Points, in no order, along strands that fork, close into loops and pass close to each other.
In the rows, 128 means zero.
Two points are linked if the straight distance between their rows is under 178. Some points are linked to none.
K673: [185 138 108 118 124 141 137 108 150 173 108  86 128 140 183  73 164 108
 119  83 125 138 122  87 119 117 165 183 162 116 154 121 129  89 139 123
 127 177 160  86  93  57  92 100 104]
K261: [172  80  93 122 189  71 127 117 166 166 170 133  97 149 129 182 140 154
 139  51 138 140 144 137 172 110 115 126 200 131 151 132 129 134  96 100
 146 177 155 101 131 156 150 143 118]
K61: [ 73 124 113  90  74 118 139 160 127 125 141 180 145 132 112  65  97 105
  60 115 168  84  92 158 149 143 165 134 126 142 157 123 101 118 118 103
 100 112  78 104 133 108 131 198 123]
K179: [ 13 102 164  97  96 118 168 114 148 112 134 158  99 133 119 151 111 127
  74 103 142 113 149 136 170 110 146 103  92 150 122  97 115 161 116 149
 101 138 113 167 157 139 158 156 157]
K362: [139 176 170  83 140 110  83 121 144 182  85 168 118  92 156 128 148 100
 158 128 144 156 111 139 111 153 157 134  77 160  71  80 147 110 123  89
 173 101 165 111 134 117 124 146 165]
K29: [162 141  80 150  94 127  85 127  91 193 161 110 159 117 130 115 102 132
 167 129 131  88 141 170 131 182 152 150  85 136 110 119 124 152 105  81
 139  52 136 124  54 179 135 126 167]
K67: [ 73 117 169 175  89 147 127 128 105 133 107 127 132 139 193 100  98 109
  96 138 131  80 132 120 139  97 127 161  91 165  53 132 113 154 162 136
  91  96 108 146  76 119 145 160 149]
K561: [ 91 114 107 116 161 146  96 106 160 159 114 124  64 157 137 177 108 113
 125  60  94 128 147  92 140  69  70 176 165 154 125 112 118 150 127 133
  99 129 134 106 125 130 150 130 170]
K211: [167 101 106 125 151 110  83 119 123 137  96 117 120 122 161  88 129  65
 161 109 108 197 171 116 123 144 146 147 132 146 136 136 177 125  86 101
 106  96 135 108 130  91 134 147 140]
K369: [196 137 144 127  84  94 164 142 113 162 111 121 171 122 159  76 153 153
 134 175 170 161 120 118  80 184 165  98  93  86 156 155 152  80 127 116
 138 151 139 165 147 105 104  99 104]
K464: [124 152 177 120 164 129 136  91 135 138 101 121  96  88  97 187 131 186
 139 104 144 138 133 141  85 131 153 133  80 144 126  79 180 169 122 142
 178 154 145 162 125 172 114 114 187]
K612: [153 215 121  73 130 116  91 160 125 125 145 129 156 121  80 133 130  93
 154 185 133 164 115 159 127 162 135 113  42 146  88  89 103 116  88 121
 162  62 151  85 164 142 136 121 127]
K740: [116 111 121 179 116 167 157 114 128  93 121  83 174 139 175  97 142  93
 134 161  86 124 155 109 140 114 134 102 143 110 129 189 113 127 150 139
  69 155 157 136  94  55 130 113  79]
K485: [ 86 141 171 104 139 114 125 156 126  68 147 189 107 118 109 107 130 105
  82 128 137 103  72 147 185  94 135 136 180 150  83 111 107  98 152 149
 153 128  77  89 168 128 129 190  90]
K433: [ 91 146 142  88 143  98  75 174 162 153 126 190 126 170 137 162 124  93
 111 111 155 145 104 109 179  93  89 110 139 164  83 131  48  79 139 125
 161 107 149  79 151 139 158 175 110]
K696: [161  98 107 189 112 152 152 130  76 125 110  88 151  99 130  84  98 154
 146 141 121 120 130 156  65 163 163 153 126 113 140 118 215 164 124 129
 109 124  73 173 102 127 124 141 141]
K774: [122 154 131 112 154 143 161 148 122  38 134 110 172 106  90 101 129  98
 133 172 113 169 115 153 106 136 150  89 103 125 122 132 146 122 120 156
 127 148 123 102 164  69 138 131  79]
K996: [126 118  82 108 170 133 120 102 157 117 176 146  90 127  90 161 139 122
 133  65  93  94 118 147 187  98 117 164 226 129 143 111 116 133 119 102
 140 158 153  80 124 114 129 128 111]
K306: [ 63 126 141  79 166 132  96 116 163 175  73 171 132  83 129 152 123  81
 166 106 104 177 134 135 115 133 167 114  80 139  83  64 178 134 107 101
 151 126 167 106 142  89 165 177 173]
K973: [ 94  53  95 160  88 114 138 134  96 147 145 122 153 114 126  99  87 119
 124  95 150 117 164 176 154 163 195 119 108 143 138 132 184 178  90  89
  92 103  97 170  89 136 171 187 123]
K899: [212 166 140 111 138 105 158 138 146 118 137 119 154 123 110 133 158 163
 138 170 144 166 104 112  87 164 121 100 110  87 140 134 122  83 133 155
 169 164 150 129 165 123 115  56  83]
K667: [185  86 126 143 128  79 146  75 104  85 170  94  82 149 149 133 156 116
 121 110 149 156 190 120 162 133 152 152 145 155 178 144 160 145  89  99
 102 138 128 159 136 147 110  73 124]
K617: [119 162 173 117 152 147  77 164  88  96  75 169 101 108 143 109 112 113
 109 167 133 149 102 101  74 128  92 143 110 152 114 132 141 114 148 134
 131  75  45 104 167 150 106 178 167]
K391: [130 138 117  99 163 127  86 104 151 168  87 127  60 135 118 167 107 115
 144  83 108 172 155  93 104 110  89 189 116 157 119  67 158 168  90 125
 127  97 121 104 137 156 143 123 206]
K652: [170 163 129 152 140 115 112 134  88  75 183 128 116 149 100 145 132 134
 121 145 142  99 118 152 135 110 103 154 132 170 101 122 118 140 132 151
 163  88  95 121 119 203 112 107 128]
K638: [147 202  90 110 108 161 105 150  97 113 160 149 104 140 101  84 130 114
  76 140 140  61  82 134 135 132 113 201 151 135 144 104  79 120 158 131
 137  72  71  85 115 131  80 104 126]
K977: [102 174 100  96 137 164  79 139 148 155 107 112 141 162 108 182 112  92
 147 148 115 143 159 110 128 124  80 113  50 166 134 114  81 151 109 141
 131  86 159  96 111 148 141  97 171]
K154: [129 118  97 121 131  95  74 176 139 136 116 162 126 173 127 126 114  92
 136 126 125 166 126 113 151 107  68 129 168 137 110 149  80 104 111 138
 125  89 118  81 161 150 160 163 105]
K161: [119  82 153 109 157  82 124 161 172 155  91 173 107 129 131 136 143 137
 140 112 110 184 114  93 128 111  89  85 195  71 133 165 111  81 131 131
 131 164 133 114 202 119 149 171 104]
K12: [ 83  44 147 171  70  80 159 131  98 138 140 149 134 127 168 106 109 143
 102 114 160 109 143 155 162 136 174 100 125 133 111 159 151 143 137 113
  97 128 112 203 100 137 159 175 117]
K663: [136 147 117 115 138 139 134 138 143 149 114 120 104 142 145  71 118 112
  92  66 138  95  88 128 116  95 132 242 174 157 124  68 145 133 134 148
 145 140  87  78 109  99 116 158 130]
K367: [189 162 107  95 135 126 182 135 162 120 179 118 147 157  67 142 145 176
 100 139 154 128 102 116 107 137 108 125 141  83 184 109 102 115 136 160
 141 188 122 113 185 143  99  52  79]
K883: [122 136 110 124 153 124 130 150 142  60 109  86 152 138 111  85 117  64
 163 133  88 187 144 138 108 109 123 146 131 134  94 110 165 122 103 158
 114 127 130  89 166  56 167 140  77]
K129: [182 120 122 145  96 131 168  98 106 125 168 128 123 138 117 132 146 194
  80 157 157  74 115 113 134 147 118 152 155 100 190 144 117 127 152 131
 118 148  91 182 120 178  70  40 127]
K657: [ 99 122 108 107 145 150 184 112 180 128 129  79  99 152  76 156 109 164
 118  67 117 131 146 111 105  97 105 152 132 122 156  74 142 166 102 166
 112 178 132 125 153 127 143 110 139]
K87: [ 70  82 120 119 144 117 131 143 152 115 131 171 112 119  70 181  98 146
 153 115 102 154 132 136 139 116  98  82 158 102 124 120 132 146 105 137
 126 129 117 128 175 163 180 173 134]
K346: [189  98 165 171  81  51 142 105 107 181 147 128 108 135 166 111 131 174
 134 112 177 117 133 151 132 142 154 158 142 138  99 118 169 125 125 110
 143 134 128 184 112 175 127 120 148]
K780: [139 171 126 122 134 157 126 146 109 132 139 150 124 106 122  86 124 128
  97  96 145  64  62 163 113 129 153 190 164 141 111  96 140 129 154 113
 181 125  83  93  98 117  97 164 125]
K758: [ 89  91 153 124 133 138 186 102 167 133 106 136 111  92  96 172 137 188
 148 133  94 133 133 108 104 141 112  60 152  56 159 138 142 132 143 139
 106 189 156 182 162 114 122 108 133]
K770: [152 123 142 140 160 155 134 183  92 114 114 141 153 145 148 143 133 149
  75 160 155 125 108  70 114 117  93  84 158 109 180 204  74  75 181 155
 134 152  75 126 126 156  79 139 103]
K365: [116  84 176 119 138  85 200 149 131 131  94 100 137 114 155 120 146 163
 101 109 171 178 143 118  98 140 187  95  94 134 149 130 178 113 126 139
 136 206 126 190 147 107 120 151 112]
K701: [110  84 133 131 107 121 138 113 147 151  83 106  95 153 181  88 117 105
 104 105 112 163 154  61 108  87 121 181 144 124 122 122 155 125 134 157
  65 152 122 141 146  81 140 138 148]
K832: [ 96 130 149 151 150 130 131 212 120 149 104 117 167 156 151 137  91 133
 115 116 163 129 106 126 100 117 112  98  88 161  88 143 111 121 144 153
 147 135 106 120 105 149 155 211 109]
K805: [120 167 128 138  85 168 146 110 139 146 160 141 161 126  96 149 123 163
 142 166 119  68 114 146 140 139 111 106 111 101 112 121  88 144 145 133
 143 116 165 154 106 140 122  87 132]
K417: [134 122 157 110 144 113 126  94 161 198  85 104  82 132 139 188 124 171
 144  78 143 168 165  90  85 124 105 143  86 137 125  97 156 153 108 142
 134 145 161 163 142 171 137 111 192]
K50: [ 82 142 192 103 104 122 146 170 132  86 112 158 121 165 137 101 115 111
  59 152 160 131  96  95 139  95 103 135 119 143  98 120  88  90 157 177
 112 133  78 113 188 122 122 166 109]
K642: [150 131 152 152  96 128 170  67 126  89 107  95 133  73 129  85 153 145
 174 182 101 153 145 144  79 163 157 133 112  77 117 111 195 137 123 132
 106 144 152 169 153  78 119  68 130]
K203: [ 91 119 140 113 114 180 154  98 154 113  98 141 104 117 115 156 131 151
 129 165  89 128 142  67 111 123  77  88 142  59 186 169 101 128 156 133
  68 155 137 149 168 101 104  91 139]
K999: [177 181  87 104  95 107  90 110 123 147 189 152  94 156 112 117 149 135
 101 117 142  69 115 132 176 133 109 197 163 133 149 112  59 117 130 109
 153  79 130  99 118 165  95  77 131]
K111: [100  58 129 117 111  50 133 139 156 175 137 159 100 174 160 123 114 131
  78  54 165 133 131 119 176  90 127 152 170 147 135 140 105 113 121 127
 117 153 115 137 137 134 166 181 130]
K958: [174 103 166 198 155  94 179 158 114  99 133  81 176 140 144 143 134 187
 124 138 159 128  96 144  68 128 123 109 134 114 111 144 162 114 160 171
 167 198 104 176 125 159 125 105  83]
K990: [147 153  59 154 117 138 122 146 119  97 166  93 164 177 120 106 131  99
 127 141 115 107 121 139 156 118 108 130 156 139 139 156  79 110 135 136
 121 119 141  84  99 113 132  96  68]
K134: [138 157 166 171 119 143 150  98 151 138 108  79  94 134 148 125 139 157
 139 109 117 102 121 119  95  77 112 200 148 137  48  81 154 154 163 181
 154 162 149 141 103 121 126  98 140]
K579: [204 148 106 168 161 112  72 115  96 151 139  95  87 150 156 162 143 129
 167 119 111 136 166 110 127 122  80 167 135 151 127 134 123 140 117 122
 142  81 156 123  87 188 118  87 166]
K127: [110  86  97 160 169 158 124 133 111 120 154 115 187 108 133 167 132 118
 167 115  99 118 134 177 152 125 157  64 127 136 127 156 141 144 125 110
 152 146 167 126  71 121 150 157 108]
K659: [117 138  89 155 105 158 139 136 131 142 159 102 180 129  71 149  89 148
 180 138 100 102 121 180 135 134 120 135 112 115  70  93 138 166 105 137
 155 105 153 124 101 156 173 124 124]
K93: [ 78  81 145 151 165 153 133 109 110  92 136 160  81 103 135 167 132 151
  90  81 113  76 129 122 145  93 119 129 187 133 160 151 135 151 161 135
 121 155  95 142 100 148 119 149 156]
K528: [142  98 106 176 104 142 154 151  96 111 102  63 169 177 179  93 120 102
 116 151 146 155 166  99 107 117 120 112 101 135 162 185 128 131 133 144
  69 144 110 149  97  99 128 125  83]
K8: [168  83  79 147 108 101 134 148 107 156 127 132 146 110 112  72  89 137
 151 119 138 144 122 162 103 188 173 142 146  91 136 122 184 145  79  94
 116  99  85 134 123 134 153 179 121]
K773: [157  67 150 154  94  69 122 113  97 140 130 171 115 124 178 115 140 143
 120 133 149 130 137 124 150 143 144 108 155 114 134 185 141 112 133  99
 110 118 119 177 132 149 128 136 130]
K901: [ 19  56 137 137  93  83 150 119 131 127 133 173  90  96 103 139  99 148
 124 111  91 121 149 154 149 120 132 100 154 112  92 109 160 163 120 143
  98 114 102 168 156 148 182 173 151]
K224: [133 120 159 131 157  90 142  99  95  56 149 144 142  66 144 118 162 102
 135 141 127 138 133 188 149 145 209  91 121 146 122 139 187 128 115 101
 153 145 137 143 124  98 116 143 109]
K792: [149 126 156 186 153 171 132 107 120 147  81 109 147  75 148 150 140 176
 181 167  93 121 108 108  63 137 104  98 145  65 116 176 148 123 176 133
 143 162 155 164  90 119 110  99 144]
K950: [121 156 156 152 170 142 123 159 105 107 152 156 164  94 109 167 129 176
 147 121 144  88  74 183 118 133 155  84 120 154  78 111 142 129 154 137
 211 155 138 123  90 160 127 169 114]
K713: [171 215 173 105  97 114 109 119  85 103 135 134 102 116 126  86 140 123
 119 183 143 108 110 142  94 155 142 178  67 161  98  86 146 127 127 118
 142  49  99 123 141 152  80 100 165]
K858: [109 213 112 102 133 195  85 115 140 129 126 143 155  87  97 143 158  97
 180 202  90 109  91 155 159 144 119 105  91 115  94 101  83 116 145 115
 169  80 189 102 124  78 128  86 121]
K264: [113 152 130 106 121 151  79 169 112 139  62 163 125 138 150  93 123  79
 103 167 128 144  98  69 107 130  88 142 137 111 154 166  87  86 153 115
 101  91  80  79 151 101 105 150 137]
K326: [137 148  85 108 129 137 127 154 169 157 137  52 146 187  77 175  92 136
 147 107 139 167 164 114 112 131  92 126  69 149 127 102 101 153  79 161
 132 125 156  88 134 170 161 104 128]
K735: [120  97 155 149 116  93 173  73 147 112 122 136 114  71 110 124 162 176
 172 157  89 127 133 151 103 158 158  89 170  56 120 126 191 126 139 121
 127 178 163 185 164 115 122  76 129]
K532: [144  83 108 143  98 120 168  84 149 173 151  96 134 116 123 118 120 150
 155  92 117 115 155 150 135 143 175 135 145  98 132 113 163 152 108 108
 110 153 173 167 107 112 143 111 127]
K856: [126 186 149  97 171 153 117 152 145 105 158 167 156  99  75 165 145 139
 139 143 129 125  80 161 134 129 134  84 117 124  97 100 107 114 145 141
 203 141 145 103 142 130 129 139 108]
K815: [165 138 116 137 150 149 113 122 130 143 124 143 120 116 161 109 160 122
 114 115 113 108  97 103 146 122 128 163 209  97 155 164  91  90 163 103
 138 159 127  99 100  86  87 116 106]
K945: [ 97 134 147  97 146 145 140 102 180  75 133 144  92 134  96 168 151 115
 146 165  74 148 145  89 155  97  78  85 157 101 145 143  84 112 137 127
  82 151 180 111 193  89 122  82 100]
K221: [119  87 121 161 124 139 156  68 122  73 144  92 122 126 156 141 156 120
 161 157  73 128 186 115 149 112 127  90 147 111 166 184 139 151 133 102
  52 148 185 161 127  91 121  80 107]
K384: [152 145 143  77  88  92 137 133 146 161 104 155 153 121 131  95 138 105
 142 151 158 172 141 124 125 179 162  88  81 105 153 139 126  93  97  98
 128 113 159 136 175 114 128 116 118]
K359: [ 87  58 129 161 109 117 122  99 152 175 139 136 129 131 159 175 120 137
 153 117  94 111 178 123 174 106 111  73 137 118  97 177 102 141 141 110
  75 139 200 173 104 117 170 130 133]
K300: [ 79 201 102 101 127 204  77 114 128 115 120 130 164 114 101 162 129  82
 153 197 105 108 144 144 146 135 111  96  50 141 139 118  77 150 128 119
 123  78 156 100 115 105 124 107 154]
K692: [172 101 144 183 184 146 141 150  82  88 128 107 158 125 167 155 147 167
 110 146 140 126 110 107  93 129 107  88 157 123 171 192 134 110 162 139
 150 180  92 158  94 155  91 110  98]
K727: [142 127  73 127 114 130  51 144 117 150 137 154 137 145 108 135 111 103
 174 160  91 145 131 123 161 139  67 116 149 115 132 163  74 122 109 106
 112  53 142 101 137 162 158 120 133]
K635: [ 66 125 141 100 141 133 136 149 178 185  60 113 155 134 147 123 104  93
 128  88 128 173 149 105  84 129 153 108  60 145 102  90 156 136 118 138
 118 147 145 122 128  85 166 182 152]
K571: [130 208 185  80 153 117  80 127 120 103 120 165 137  88 134 155 156  92
 144 180 151 164 116 143 135 146 148  88  34 169  85 109 117 109 128 111
 169  86 168 118 159 128 112 117 147]
K993: [116 152 158 107 106 132 128 107 135  97 182 179 138 119  90 193 150 146
 135 186 134 108 130 144 189 134 124  44  96 125 117 140  66 122 130 129
 138 112 175 162 155 165 129  85 127]
K283: [135 120 129 136 187 128 129 158 167 157  97 135 118 118 119 144 138 148
 154  86  95 149  90 112 105 101  93 136 212  89 108 125 137 108 149 150
 168 178 136 100 140 115 142 162  99]
K458: [178 201 158 170 124 140 121 146 107 139 106  80 116 142 180  82 152 134
 135 147 124  94  88 114  94 113 115 206 135 141  49 105 119 101 180 158
 172 113 141 113  91 116 101  93 115]
K350: [133 132 128  78 111 102 126 113 115 104 144 170 144  93 124  95 145  70
 127 140 150 147 142 165 162 170 209 101  98 141 157 133 150 118  76  70
 123 103 131 125 143  96 126 152 128]
K716: [170 109 122 155 160 108 168 175 146 157 130 110 172 150 130 129 128 177
 138 103 135 130  94 131  90 137 108 122 171  93 121 132 130 104 136 157
 169 190 124 130 123 142 144 145  80]
K732: [ 92 143 125 100 171 177  86  90 143 108 146 172  97  91  99 169 155  98
 147 120  84 113 120 126 172 111 114 133 176 125 139 121 112 130 136  97
 147 125 150 102 126 101 113 122 137]
K438: [123  81 147 105 151  77 164 186 142 134  92 142 134 118 135 107 137 145
 119 117 144 203 124 109  96 147 147  81 136  90 165 144 163  90 116 141
 133 181  99 140 188 107 137 183 105]
K274: [180 153 122 159 115 135 145 109  92  32 188  96 121 158  82 130 131 128
 114 173 117 113 131 137 130 111  90 164 150 140 134 120 132 155 129 166
 111 102  88 134 156 165 118  61 102]
K951: [130 131 107 147 210 163 119 108 149  86 129  87 123  83 100 170 139 146
 209 114  52 150 117 160 114 102 118 121 161 121  82  95 180 150 130 132
 178 167 188 102 125  81 146 114 111]
K318: [128 175 207 132 114 134 133 172 113  95 111 145 155 140 174  94 142 111
  78 180 155 111  82  90 126 112 135 105  96 133  81 164  73  62 176 152
 121 120  95 113 139 115  86 149  92]
K905: [177 110 180 131 122  83 129  78  96 139 120 134  69 105 189  98 163 157
  96 106 174 120 129 133 122 115 175 199 156 151 140 116 185 120 132 119
 150 149 105 155 120 142  75 113 173]
K625: [ 54 140 163 126 157 164 110  76 149 146  93 155 108  58 146 151 142 109
 163 114  90 103 110 154 131 114 175 135 117 139  69  75 167 152 147 109
 158 140 169 134  97  87 139 149 175]
K861: [122 106 131 152  91 101  93 137 143 201 136 179 112 154 154 141 115 161
 123 106 137  88  98 120 172 110  75 131 180 112  70 154  59  94 161 123
 138 107 141 133 112 179 158 153 132]
K871: [119 114 108 159 168 164 117 106  65  61 153 123 144  83 132 125 133 102
 127 120 113  98 134 178 143 125 170 119 145 167 152 146 176 165 122 108
 143 117 107 119  75 120 110 154 126]
K449: [ 68  95 144 106  93  84 115 148 115 104 134 222 121 110 136  81 111  97
  93 121 136 110  98 156 178 126 155 119 167 129 109 137 115  97 128 100
 117  86  83 116 161 116 149 206 118]
K392: [139 103 114 155 113 140 111 151 132 194 123 162 150 139 131 161 122 176
 135 139 117  87 104 106 131 134  68  84 172  74 143 187  63 103 162 117
 136 131 144 143 105 176 131 123 118]
K419: [121 121 143  89 149 119 183  85 157  97 155 103  92 110  61 172 140 181
 115  97 144 141 152 140 112 134 158 125 101 120 164  80 170 166  97 149
 138 180 126 158 172 155 112  90 161]
K349: [141 127 149 101 118 135 200 156 133 143 120  87 164 155 150 114 137 162
  65 119 209 143 132 106  96 148 172 104  56 133 182 126 133 111 140 149
 136 208 119 166 129 108  91 109 102]
K968: [157 134  73 107 146 150 121 142 142 192 124 114 151 139 114 152 123 142
 128 100 146 126 137 109 107 163 123 107 115 108 202 147 105 127 111 108
 146 144 146 117  89 145 103 120 141]
K555: [137 146 160 153 153 123  98 135  88  75 110 154 100 103 118 129 125 145
 138 156 125 124 108 146  99 122 101 142 148 146  99 123 166 143 137 148
 157  89  67 130 141 173 119 151 151]
K492: [151 188 110  94 113 110  86 159  87 118 138 133 129 133 104 109 108 104
 127 174 142 133 132 134 109 166 125 142  68 151 142 114 111 132  93 110
 126  33  82 103 141 177 105 126 162]
K399: [169 123  72 134 145 119  85 111 114  75 147  91 127 141 118 116 130  61
 176 134  76 178 165 139 159 111 116 161 159 148 117 132 149 142  83 116
 102  84 143  77 135 104 159 119 105]
K804: [157 135 122 128 188 127 110 139 152 101 131  96 135 142 152 155 157 101
 170 130 100 188 143 101 141  99  90  99 136 144 108 154 105 104 129 128
 146 159 190  86 132  98 143 108  83]
K538: [165 108 118 207 129 151 117 114  87 138 108 102 154  76 150 100 127 142
 185 146  87 107 121 153  87 144 133 131 157  97 114 157 186 154 155 112
 132 119 125 157  80 116 131 126 131]
K54: [137 118 143 134  81 144 156 101 149 138 102 122  92 143 131 111 129 157
 125 141 106 117 129  80 116 106  84 165 157  85 136 134 124 128 144 149
  79 147 130 145 160 115 119  84 143]
K360: [110 153 140 103  98 148 122 129  86  92 140 159 161 105 135 114 130  83
 111 183 158 109 138 157 147 169 178  64  50 152 171 160 107 129 122  90
 102  85 115 141 114 117 100 147 129]
K404: [ 77 132 128 112 215 165 100 114 149  73 112 128 110  89 124 174 151  78
 166 127  66 172 132 126 147  93 116 102 148 138 114 123 141 130 129 121
 139 148 160  91 145  68 139 141 122]
K994: [ 79  95 124 143 139 139 112  80 147 144 105 111  86 136 178 122 113  78
 111  74  86 130 166 100 140  79 131 177 153 157 105 124 152 165 132 124
  81 128 144 119  99  78 152 137 161]
K158: [ 84  99 158 104 133 113 129 130 119  89 150 210 112 117  95 188 130 148
 106 136 143 125 127 135 177 132 119  49 133 125 157 152  90 117 139 136
 138 124 107 143 166 187 133 156 131]
K480: [114  90  93 132  63 104 107 120 151 184 137 142 145 155 128 130 110 111
 158 136 120 133 157 127 165 135 108 100 130 113 121 163  93 133 112 103
  85 100 169 144 121 127 175 120 120]
K941: [129 167 132 131 175 177 122  87 164 149 120  95 133  69 134 139 155 124
 194 106  80 119 106 157 130 119 158 146 136 127  66  76 160 130 143 115
 188 161 215 104  83  68 132 111 120]
K310: [147 174 103 159 125 150  68 121  97 138 142 101 161 105 123 154 123 130
 193 166  99  99 135 174 135 142 121 134  80 149  69 103 134 151 119 114
 158  57 162 124  90 164 143 109 165]
K317: [165  87 100 124 111 114 133  81 115  91 145 113  99 142 153 110 147 109
 125 135 121 151 179  97 152 139 134 128 159 116 216 183 129 116 109  93
  57 144 141 138 136  98  97  73 120]
K92: [127  67  91 101 157  88 121 109 151 139 112 109  86 134 127  98 122  77
 138  61 108 196 179 114 133 134 154 162 162 132 164 112 193 143  70 108
  85 141 112  99 154  93 151 161 138]
K455: [109 169 141  81 153 116 110 174 138 117 155 176 143 139 110 140 132  97
 104 110 160 129  80 150 163 123 146 110 109 171  99 110  97  99 126 125
 177 130 127  73 142 130 126 188 100]
K502: [ 92 104 130 122 118 165 110 127 129 138  82 162 135 115 161  91 138  89
  96 134 104 121 106  80 139 111 132 127 186  86 172 179  86  86 164 103
  93 140 106 106 115  61 101 154 131]
K338: [ 25 131 169  91 130 170 150  93 166  86 121 165  73 137 101 173 119 120
  72 112 109 112 138  97 151  79  93 124 126 133 144 109  84 146 156 164
  92 139 109 135 169 124 116 123 164]
K505: [156 142 102  82 113 134 151 125 164 159 136 143  97 166  94 140 129 179
 103 122 137 107 107  76 118 115  68 154 175  78 203 125  85 109 139 143
 111 158 110 113 169 141  92  75 133]
K79: [120 109  87  99  69 128 143 151 113 129 132 115 149 165 137  50 108 104
  65 124 193 119 133 139 133 154 190 149  92 150 199 141 118 118 109 107
  81 116  72 121 114  87 109 144 121]
K671: [ 71 112 134 149 114 152 160 179 150 176  88  79 172 168 138 129  85 134
 126  92 148 145 147 124  80 116 125 110  67 142  96 114 134 150 131 170
 116 156 125 144 111 118 178 178 118]
K898: [117 124 177 207 142 112 103 121 107 115 125 120 136  86 154 160 138 161
 185 150 121 102 110 177 129 103 135 106 135 155  25 127 156 134 166 145
 193 141 165 147  93 162 145 144 131]
K263: [188 114 109 159 145  87  91 159 103 183 136  81 132 177 160 160 123 133
 149 106 156 167 173 111 111 142 106 129  94 169 134 143 127 127  99 126
 143 105 144 139  94 184 141 121 140]
K923: [115 162 178 142  75 126 127 148  97 115 100 133 142 141 187  78 120 100
 112 187 148 104 112 117 118 130 128 130  66 157  68 141 113 104 156 124
 107  74 112 139 115 116 116 150 133]
K68: [107 101 131  95  82 124 184 164 134 158 122 133 141 158 123 115 106 176
  51 126 217 115 115 115 125 141 146 113  95 119 194 124 116 107 134 144
 110 161  73 187 151 153 106 138 130]
K213: [134 121 116 140 155 148 145 144  99  92 107  58 156 143 133 133 125 115
 128 145 145 177 183 118  99 136 129  96  46 165 172 147 152 148  97 142
 107 132 119 148 114 129 124 124 127]
K192: [153 119 107 122  74 114 137 135 108 189 147 144 121 152 139 124 116 191
  71 123 184  78 123 114 125 158 115 149 119 116 199 147  80 124 139 131
 120 113  84 172 104 190  96 102 158]
K227: [ 89 162 107  90 108 170 131 117 107  76 178 157 147 125  60 143 116 101
  88 169 153  96 141 160 173 148 166 103  70 146 180 128  96 165 109 115
 113  93  90 125 127 143 113 125 138]
K544: [142 211 132 116 117 140  92 136 120 143 131 109 116 141 157  80 131  93
 119 132 134  88 110 129 115 132 125 205  81 181  67  69 111 121 139 126
 159  62 135  90  99 123 114 114 146]
K598: [135 141 165 138 139 141 171 136 125  66 106  87 151 103 112 117 130 138
 151 165 132 185 138 140  68 150 140 104  65 126 114 113 189 153 115 162
 131 140 124 153 154 108 136 115 121]
K551: [164 114  92 109  80 132 146 117 153 203 113 112 128 138 140  39 115 130
 110  76 139 109 105 132 111 138 163 218 176 105 149  84 154 112 120 125
 115 141 104  98 115  77 112 133 130]
K123: [ 97 149 110  99  94 168 156 108 129 100 122 129 122 114  51 113 100 126
 119 152 126 122 148 133 118 156 150 139  84 110 173 101 143 174  89 130
  92 103  97 134 152 128 122 119 161]
K373: [166 110  68 169 119 134 102 152  91 207 132  63 137 157 146 126  93 154
 122  81 162 102 162 140  96 161 128 166  95 151 158 132 132 155 114 122
 123  97 103 146  41 188 132 132 154]
K963: [ 97 105  91  96 104 106 185 127 173 106 160 137 127 142  71  91 125 125
 117 105 102 124 118 148 154 114 138 139 183  88 140 105 120 123 103 137
 106 165 136 112 175  85 153 132  83]
K439: [144 129  88 126  97 117 150 159 154 146 154  90 174 157  55 124  93 146
 148 132 148 148 119 152 117 163 132 121  97 104 123 102 121 147  76 141
 138 117 126 120 148 167 165 137 108]
K717: [108 129 128 101 102 129 110 102 127 179 126 156 112 119 152 125 125 123
  87  85 161  95 135 131 144 143 158 166  91 165 147 101 128 154 123  94
 122 106 122 142  89 145 115 137 181]
K504: [111 100 147 177  88 131 100 142 121 157 104 149 112 143 170  99  94 131
 114 118 110  90 104 103 134  95  77 165 176 115  60 149 101 122 181 148
 104  90 105 138 106 142 161 157 141]
K257: [177 121 115 121 179  99 147 121 151 118 175  96 130 163 133 175 167 137
 130  92 139 144 148 123 155 108 124 111 151 153 147 137 112 116 120 127
 147 190 182 117 119 137 117  89  82]
K331: [193 169 166 117 124 100  99 105  73 129 125 137  85 113 171 102 159 137
 101 146 170 117 131 126 108 157 152 171 100 154 144 127 158 118 125 101
 153  91  94 144 121 163  59 101 180]
K138: [185 126  89 149 124 112 156 124  93  47 203 116 152 166 105 100 146 105
  99 151 131  99 114 144 162 128 133 138 188 126 162 155 111 121 125 137
 111 134 101 115 134 134 110  78  58]
K587: [106  91 148 152 142 142 127 198  96 106 101 139 154 147 140 125  95 136
  98 147 146 138 110 108 104 116  91  80 143 125 133 184 105 106 154 158
 116 123  58 124 136 168 142 198 111]
K223: [181 199  53 119 134 143 104 122 152 126 180  88 117 170  97 116 147 103
 137 118 108  98 122 127 152 126 110 183 163 138 149 106  69 117 121 131
 146  99 157  56 100 123 102  51  93]
K600: [ 86  92  76 104 112 150 148 107 156 133 133  97  94 151  61 154  88 143
 115  88 120 135 174 106 129 126 119 140 128 111 201 114 143 180  79 126
  71 128 102 138 151 155 149 122 158]
K229: [106 104 161 173 124 117 114  90 122 133 111 117 142  99 174 153 140 122
 181 147  88 139 153 130 135 112 127  98 105 130  56 144 154 145 138 134
 121 118 190 164 111 123 168 122 145]

A piece is all that can be reached along the links. How many separate loops has the piece of each point below (a circle has one, a figure eight two, a Y none), and how many tips (points with one link)?
K740 -> loops 1, tips 4
K154 -> loops 1, tips 2
K958 -> loops 1, tips 3
K87 -> loops 0, tips 3
K638 -> loops 1, tips 0

A fork is a point with three links, a tip a point with one. Leave the first point through the second and follow the links. Name the first fork or tip that comes.
K716; K283 -> K129
K129; K192 -> K306
K123; K600 -> K54
K950; K898 -> K455

How many points has the smallest loop of links through each point below? Write none if it is on no loop.
K264 -> 16
K417 -> 19
K996 -> 6
K359 -> 10
K68 -> none
